Each row is a point on a landscape with many valleys, with its height.
From any point a ball rolls to the lowest of the 2 points nearest to it. It stops when none of these is lower. Distance is the straight distance between rows; heights are no part of it.
J276 h=215: [146 192 127 159 149 128 149 159 121 117 130 153 163 145 118 101 178 122
  62  87]
J383 h=387: [ 67 171  75 145 156  91 123 133 119 126 125 140 142 128 136  57 197  92
 107  97]
J675 h=256: [160  85 178  89 122 137 124 163 112 174 110  85 104 141 139 150 128 118
 156 148]
J710 h=361: [126  99  95 104 164 119 167 115 161 110  79 141 118 111 137 111 136 148
 110  87]
J543 h=205: [ 93 159 122 134 161 118 146  97 104 214 169 102 137 117 108  91 166 132
 158 100]
J232 h=719: [ 22 158 106 143  64 126  91 142  43 130 172 122 132 143  89 122  99  93
 178 143]
J687 h=418: [112 170  73 111 117 111 126 146 113 115 152 169 157 139 132 158 151 136
 134 103]
J421 h=344: [177 115 154  78 114 163 167 174 186 161  75  94 121 103  77 139 175 140
 117 121]
J441 h=319: [158 104 150  77 127 150 151 148 171 162  80 114 121 107 109 162 135 145
 139 114]
J361 h=580: [112 161  88 133 107 117  86 132 150  53 111 147  98 121 104 151 124 167
 157  98]
J764 h=346: [159 100 140  45 141 147 159 103 177 134  73 125 117 107  93 153 132 162
 145 122]
J406 h=430: [138 130 120 153 167 126 160 152 138  94  90 139 132 132 143  82 133 127
  61 115]
J106 h=396: [ 71  87 133 119 144 126 141  95  86 195 170  96 139 132 140 117  91  88
 167 158]
J613 h=438: [127 154  90 144 125 160 143 123 170  77 116 136 131 115 135 148 110 167
  75  92]
J159 h=82: [158 111 154 151 157 113 141 153 111 175 139  97 132 142 163  90 196 101
 106 129]
J618 h=253: [ 68 133  73 139 133 108 117 160 104 147 118 147 125 124 138 102 128  85
 103  83]
J826 h=351: [131 132 141  89 137 138 127 126 153 172 135 139 143 134 141 183 102 122
 136 122]
J527 h=548: [ 93 130 131  75 166  98 106  78 134 145 143 140 114 145 128 144  78  93
 171 138]
J390 h=303: [172  72 159 123 126 142 164 117 140  95 127  96 110 112 125 119 134 181
 139 193]
J653 h=52: [162  94 145 135 112 151 144  96 226 127 129  97 108  92 154 168 117 140
 133 149]
J724 h=117: [151 146 111 168 120 130 126 145 107 110 154 124 143 141 154 127 145 150
 103 115]
J514 h=431: [165  83 125 120 122 138 182 181 168 118  84 130 138 116 149 115 161 110
  75 151]
J157 h=360: [175  95 153 112  95 162 168 164 188 146 100  98 109  72  76 134 151 156
 123 160]
J683 h=323: [164  93 159  95 135 129 164 107 145  93 106 135 106 114 108 145  99 185
 148 182]
J881 h=252: [113 136  92 102 149 120 172 165 128 137  99 172 157 123 133  98 152  95
  67  93]
J121 h=345: [160  87 122  93 149 112 158 133 131 105  99 139 128 116 120 144 122 170
 137 156]
J851 h=349: [ 80 166  85 117 175 100 145 119 137 128 109 154 149 117 126  49 181  81
  90  84]
J292 h=225: [152 105 179  68 138 131 118 133 147 149  93 137 105 132  98 167  82 133
 172 137]
J174 h=519: [124 163 133 140 120 139  84 103 118 153 187 112 140 157 175 169 118 118
 144 123]
J340 h=365: [ 73 128 113 140 160 114 151 136  59 174 121 125 126 128  94  59 122 115
 126 121]
J314 h=585: [180 116 149 191 127 116 156 144 170 102 110 129 121 113 144  85 182 119
  73 148]
J325 h=107: [ 57 153  80 153  94 129  93 139  82 145 163 130 141 140 150 127 118 103
 132 108]
J850 h=333: [107 111  94 130 117 119 126 161 129 148 117 145 130 125 145 140 101  97
 115 104]
J247 h=342: [102 187  97 127 137 140 136 142 107 185 168 149 172 123 109 131 154 119
 110  86]
J90 h=374: [169 132 170 114 101 142 123  93 217  95 138 153 115 110  77 166  69 134
 142 187]
J507 h=564: [175 127 144 191 105 145 154 151 156  91 127 128 117  93 102  93 144 187
 101 153]
J122 h=313: [120 158 116 105 147 151 146 130 138 175 143 138 161 116 119 140 149 141
 103  90]
J718 h=120: [185 122 173 106 152  97 169 160 181 107  69 134 129 122 117  60 219 107
  90 156]
J57 h=436: [ 48 149 108 169 145 116 102 116  53 134 153  97 123 137 115  70 134 120
 153 116]
J480 h=404: [ 64 135 119 149 155 103 116 116  63 154 135 112 115 134 122  93 106 131
 149 114]
J869 h=160: [174 155 133 126 153 121 171 129 163  90  85 170 156 109  83  81 199 138
  82 114]
J684 h=448: [165 113 142 127 121 162 148 135 146 165 150  97 140 143 185 169 133 135
 103 134]
J581 h=251: [ 79 149 123 159 128 145 124 124  25 137 156 110 139 171 137 117 106 124
 109 120]
J217 h=266: [158  72 170 158  99 154 144  90 164  91 131  83  98 101 143 144 113 164
 136 200]
J918 h=104: [168 112 192  52 125 132 107 126 188 143 110 122 110 133 103 185 101 108
 162 172]
J164 h=336: [151 115 129 142 110 140 134 118 142 103 129 129 116 137 154 164  95 149
 125 154]
J958 h=705: [  5 163  90 143  91 115 109 119  78 134 168 117 127 132  82 122 114 100
 182 142]
J60 h=372: [139 119  98 116 152 102 149 149 113  96 116 165 140 135 138 129 124 151
 129 137]
J207 h=390: [194  54 155 147  83 124 155 168 148 125 115  88 114 110 149 120 171 132
 124 190]
J162 h=111: [125 125 142 135 113 128  78  98 113  75 142 144 122 172 156 172  57 105
 147 163]
J513 h=626: [152 170 134 131 119 134  73 109 182 113 165 151 131 155 139 194  92 101
 138 130]
J386 h=550: [153 123 142 202  79 155 124 117 160  80 131 114  98  88 102 112 105 178
 114 161]
J708 h=90: [180 101 152 116 161  91 154 159 164 139  79 117 122 126 134  73 203 112
 112 138]
J11 h=190: [115 155 127 156 131 142 118 119  67 118 155 114 148 161 156 141 123 152
 112 114]
J885 h=290: [129 132 161  79 138 132 120 127 143 165 117 146 134 134 104 164  80 119
 155 111]
J637 h=250: [139 178 113 144 147 132 128 166 120 124 112 149 151 130  98 109 160 136
  96  72]
J711 h=446: [124 153 121 151 157  80 116 167  69 101 126 150 139 153 133  72 176 103
 112 126]
J13 h=394: [135 149 118 140 123 152 126 118 157  90 132 131 134 123 136 163  89 174
 116 114]
J709 h=563: [106 167 100 103 134 105  86 113 131  78  95 161 112 124  90 135 130 158
 175  73]
J671 h=377: [ 95 182  94 104 130 116 112 124 106 164 177 155 167 129 121 150 131 125
 146  99]
J897 h=397: [128 141 102 123 147 104 121 147  76  83 114 150 126 150 127 125 115 168
 142 123]
J580 h=280: [141 153 117 137 136 149 137 149 137 142 117 145 142 112 106 132 132 145
 102  81]
J405 h=423: [194  89 130 202  80 115 112 136 121  84 148 115 116 132 152 125 145 139
 130 153]
J993 h=522: [144 136 149 193  66 156  86 116 144  68 132 121  98 116 103 143  68 169
 139 151]
J178 h=566: [151 166 135 146  87 143  76 114 131 114 187 141 143 174 164 185  90 114
 144 140]
J332 h=443: [ 95 128 137 140 160 129 104 102  85 137 136 109 111 140 135 119  95 139
 157 109]
J93 h=282: [111 103 148  56 177 137 153 115 113 188 112 104 121 132 124 119 135 140
 160 109]
J456 h=260: [140 102 140 161 112 113  93 142  85 153 132 121 120 136 147 145 102 106
 157 106]
J118 h=534: [ 96 159  98 108 153 124  85 105 146 116 106 142 104 117 111 144  97 141
 170  76]
J116 h=653: [ 29 155 112  95 125 100  86  77 102 136 170 147 131 152  93 131  59  68
 172 156]
J743 h=463: [ 30 168  90 161 128 108 102 142  54 118 154  92 116 137 119  69 182 115
 142 113]
J632 h=169: [152 177 117 180 124 133 139 162 100 104 146 137 150 153 151 123 164 134
  68 107]
J646 h=30: [157  95 139 119 153 107 137 148 143 167 116 104 126 125 164  99 192 105
 127 127]
J119 h=141: [180 147 169 119 165 105 168 139 167  94  69 159 144 115  95  59 203 116
  83 124]
J71 h=305: [ 42 171 122 137 115 139  63 100  85 139 170 102 119 154 122 139  83  95
 158 117]
J882 h=597: [180 115 153 193 137 103 139 156 125 109 105 123 127 141 161  68 168 103
  86 136]
J707 h=320: [127 120 146 144 110 117  50 114  87 141 144 134 106 156 138 152  73 101
 181 119]
J165 h=606: [167 144 128 141 102 129 107 128 195 111 131 152 126  96  97 166 125 163
 159 117]
J995 h=234: [142 100 138  79 143 153 146  82 206 125 112 107 122 114 153 166 104 146
 126 147]
J919 h=384: [151  85 105 138  97 127 141 171 114 133 113 148 134 144 164 146 101 109
 100 131]
J774 h=248: [113 102 113  44 176 127 175 119 114 153  94 129 132 118 122 120 162 127
 134 104]
J907 h=411: [171  78 122 121 105 130 156 187 130 152 111 135 130 137 165 137 147 103
  84 146]
J350 h=569: [168 112 133 168 103 140 164 131 186 103 117 124 105  71  98  87 160 168
 105 156]
J551 h=289: [156  81 158  72 130 136 153 158 135 166  89  97 116 127 127 138 144 131
 139 140]
J639 h=594: [146 151  99 151  97 119  98 138 168  70 117 155 112  93  84 151 115 172
 148 110]
J573 h=461: [147 131 107 166 127 139 152 140 168  90 112 133 135 105 148 115 134 150
  72 117]
J963 h=532: [ 84 160  97 153  74 136  57 146  73  74 152 120 113 158 175 167 124  93
 144 123]
J843 h=274: [172 119 178  87 128 118 105 100 205 112 138 143 128 135  98 175  78 108
 140 170]
J721 h=128: [120 112 135 154 156 123 134 135  81 188 147  98 126 130 160  88 163 111
 115 115]
J534 h=322: [131 100 118  90 154 135 153 101 184 122 103 118 124 113 159 140 124 148
 127 104]
J957 h=180: [167 137 126  90 149 130 175 128 149 104  85 177 153 109  78 120 185 150
  81  90]
J788 h=347: [ 67  85 135 123 139 131 128 100  59 166 133 113 127 153 149 122  68  94
 144 144]
J105 h=297: [ 89 137  78  92 179 105 176 126 115 138 102 162 159 117 127  83 160  96
  70 103]
J150 h=395: [116 106 108 126 177 128 158 135 127 135  92 128 124 124 146  96 129 126
  98 111]
J741 h=421: [134 133 112 148 139  90 115 157  48  93 128 149 128 147 127 104 149 143
 131 116]
J363 h=636: [163 156 129 120 116 124  89  97 208 125 143 146 126 117 112 190  99 142
 151 115]
J936 h=492: [127 146 110 161  61 147  81 124  68  91 165 130 133 168 187 159 108 104
 121 120]
J186 h=222: [141 114 117  43 172 111 180 146 118 148  92 149 155 119 111 107 199 131
 111 113]
J729 h=684: [ 25 138  96 117 110 105 130 107  88 149 171 132 132 138  92 121  71  87
 182 159]
J901 h=601: [ 57 153 132  70 169 116 107  71 135 153 160 146 130 147 112 136  64  62
 157 146]
J698 h=406: [204  70 138 178  75 119 138 150 127 104 132 121 121 108 141 119 153 140
 123 181]
J227 h=310: [101 119 139  92 186 133 160 104 100 188 128 103 121 123 121  90 128 145
 146 123]
J482 h=391: [ 59 176 151 140 120 144  42  89  80 105 157 100 107 169 136 145  84  97
 170 125]
J126 h=481: [ 98 130 121 122 156 124 113 106 126 145 119 123 121 132 138 135  89 147
 144  98]
J827 h=484: [149 142 156 173  69 161 106 106 170  78 149 138 106 111  91 165  48 158
 138 178]
J190 h=466: [159 122 136 189  69 145  87 120  71 105 166 123 142 166 180 146 131 111
 133 118]
J226 h=437: [160 141 159 135  88 146 109 111 173  96 124 154 121 111  95 170  54 145
 133 163]
J857 h=432: [135 156  82 123 118  93  93 162 113 115 134 174 132 123 116 149 129 143
 150  90]
J89 h=201: [162 125 120  66 150 118 178 151 141 130  95 169 171 114 108 122 186 126
  93 111]
J504 h=204: [161  60 161 144 107 134 133  95 190 114 125  90  97 110 174 141 108 147
 142 185]
J841 h=185: [ 68 148  77 150 118 117 112 162  84 158 153 138 138 126 119 108 133  96
 121 104]
J813 h=440: [ 97 103 162 104 137 116 124  80  86 191 190 106 139 151 136 139 104  83
 172 178]
J906 h=335: [ 77 125 131 106 183 143 162 120  83 182 114 118 121 135 100  82 130 138
 111 114]
J666 h=265: [151 117 135 161  81 134 104 114 108  72 135 149 125 150 158 169  83 133
 134 151]
J838 h=375: [185  85 173 139  92 156 155 168 162 142 111  87 111 101 121 131 148 147
 118 174]
J794 h=494: [ 99 116 142  73 169 111 114  85 130 188 167 122 137 144 133 142 110 105
 176 157]
J987 h=327: [ 77 148 136 134 125 132  61  91  93  74 144 122 107 173 144 164  71 107
 151 135]
J597 h=293: [ 71 114 129 147 120 158 138 109  35 149 150 115 140 164 142 120  72 114
 124 138]
J125 h=382: [145 107 111 115 104 154 154  91 210 109 104 148 116  37  73 124 152 178
 123 140]
J747 h=576: [167 104 160 169 120 146 173 152 188 112  88 112 112  95 113  71 173 138
  76 163]
J702 h=419: [ 93 181 101 155 159  80 109 148  88 121 136 144 136 150 143  65 194  99
 126 109]
J630 h=200: [146  92 154 123 143 126 112 134 101 182 135 103 124 138 132 127 118 116
 152 127]
J358 h=410: [166 119 166  95 115 158 138 135 163 161 141 108 140 143 157 184 111 125
 138 148]
J845 h=367: [163 104 133  78 113 159 155  84 211 118  96 128 125  72  83 160 136 174
 139 125]
J696 h=442: [179  97 119 101 127 114 187 166 187 116  77 150 132  96 133 122 180 117
  89 144]
J389 h=198: [ 65 172 111 166 114 135  69 131  87 133 163 104 129 152 145 138 126 114
 137  93]
J331 h=444: [177 107 141 204  71 131 102 116  89  77 151 108 124 137 181 130 138 143
 142 127]
J237 h=170: [ 95 134 133 145 151 123 137 111  85 197 181  84 144 129 136  95 161 118
 146 113]
J302 h=483: [151 153 143 147 125 154 120 106 133 154 175 101 138 143 167 174 124 149
 128 111]

Two balls start at each pair of points below. Name the first point that both come to, or write -.
J901, J671: J724
J405, J684: -
J514, J121: -
J897, J406: J653

Where does a ball stop that starts at each point below?
J186: J646
J314: J918
J363: J480
J190: J630
J958: J724
J232: J724
J125: J630
J741: J653
J247: J724
J573: J653
J178: J918
J696: J646
J857: J653

Call two points neighbours if one is among the 2 nearest of the other. Go from one point of each pair to the other, from neighbour to neighbour, staying as low as possible. Name the highest point that can't be avoided.
J480, J918: J350
J724, J653: J857
J325, J646: J696
J162, J325: J482
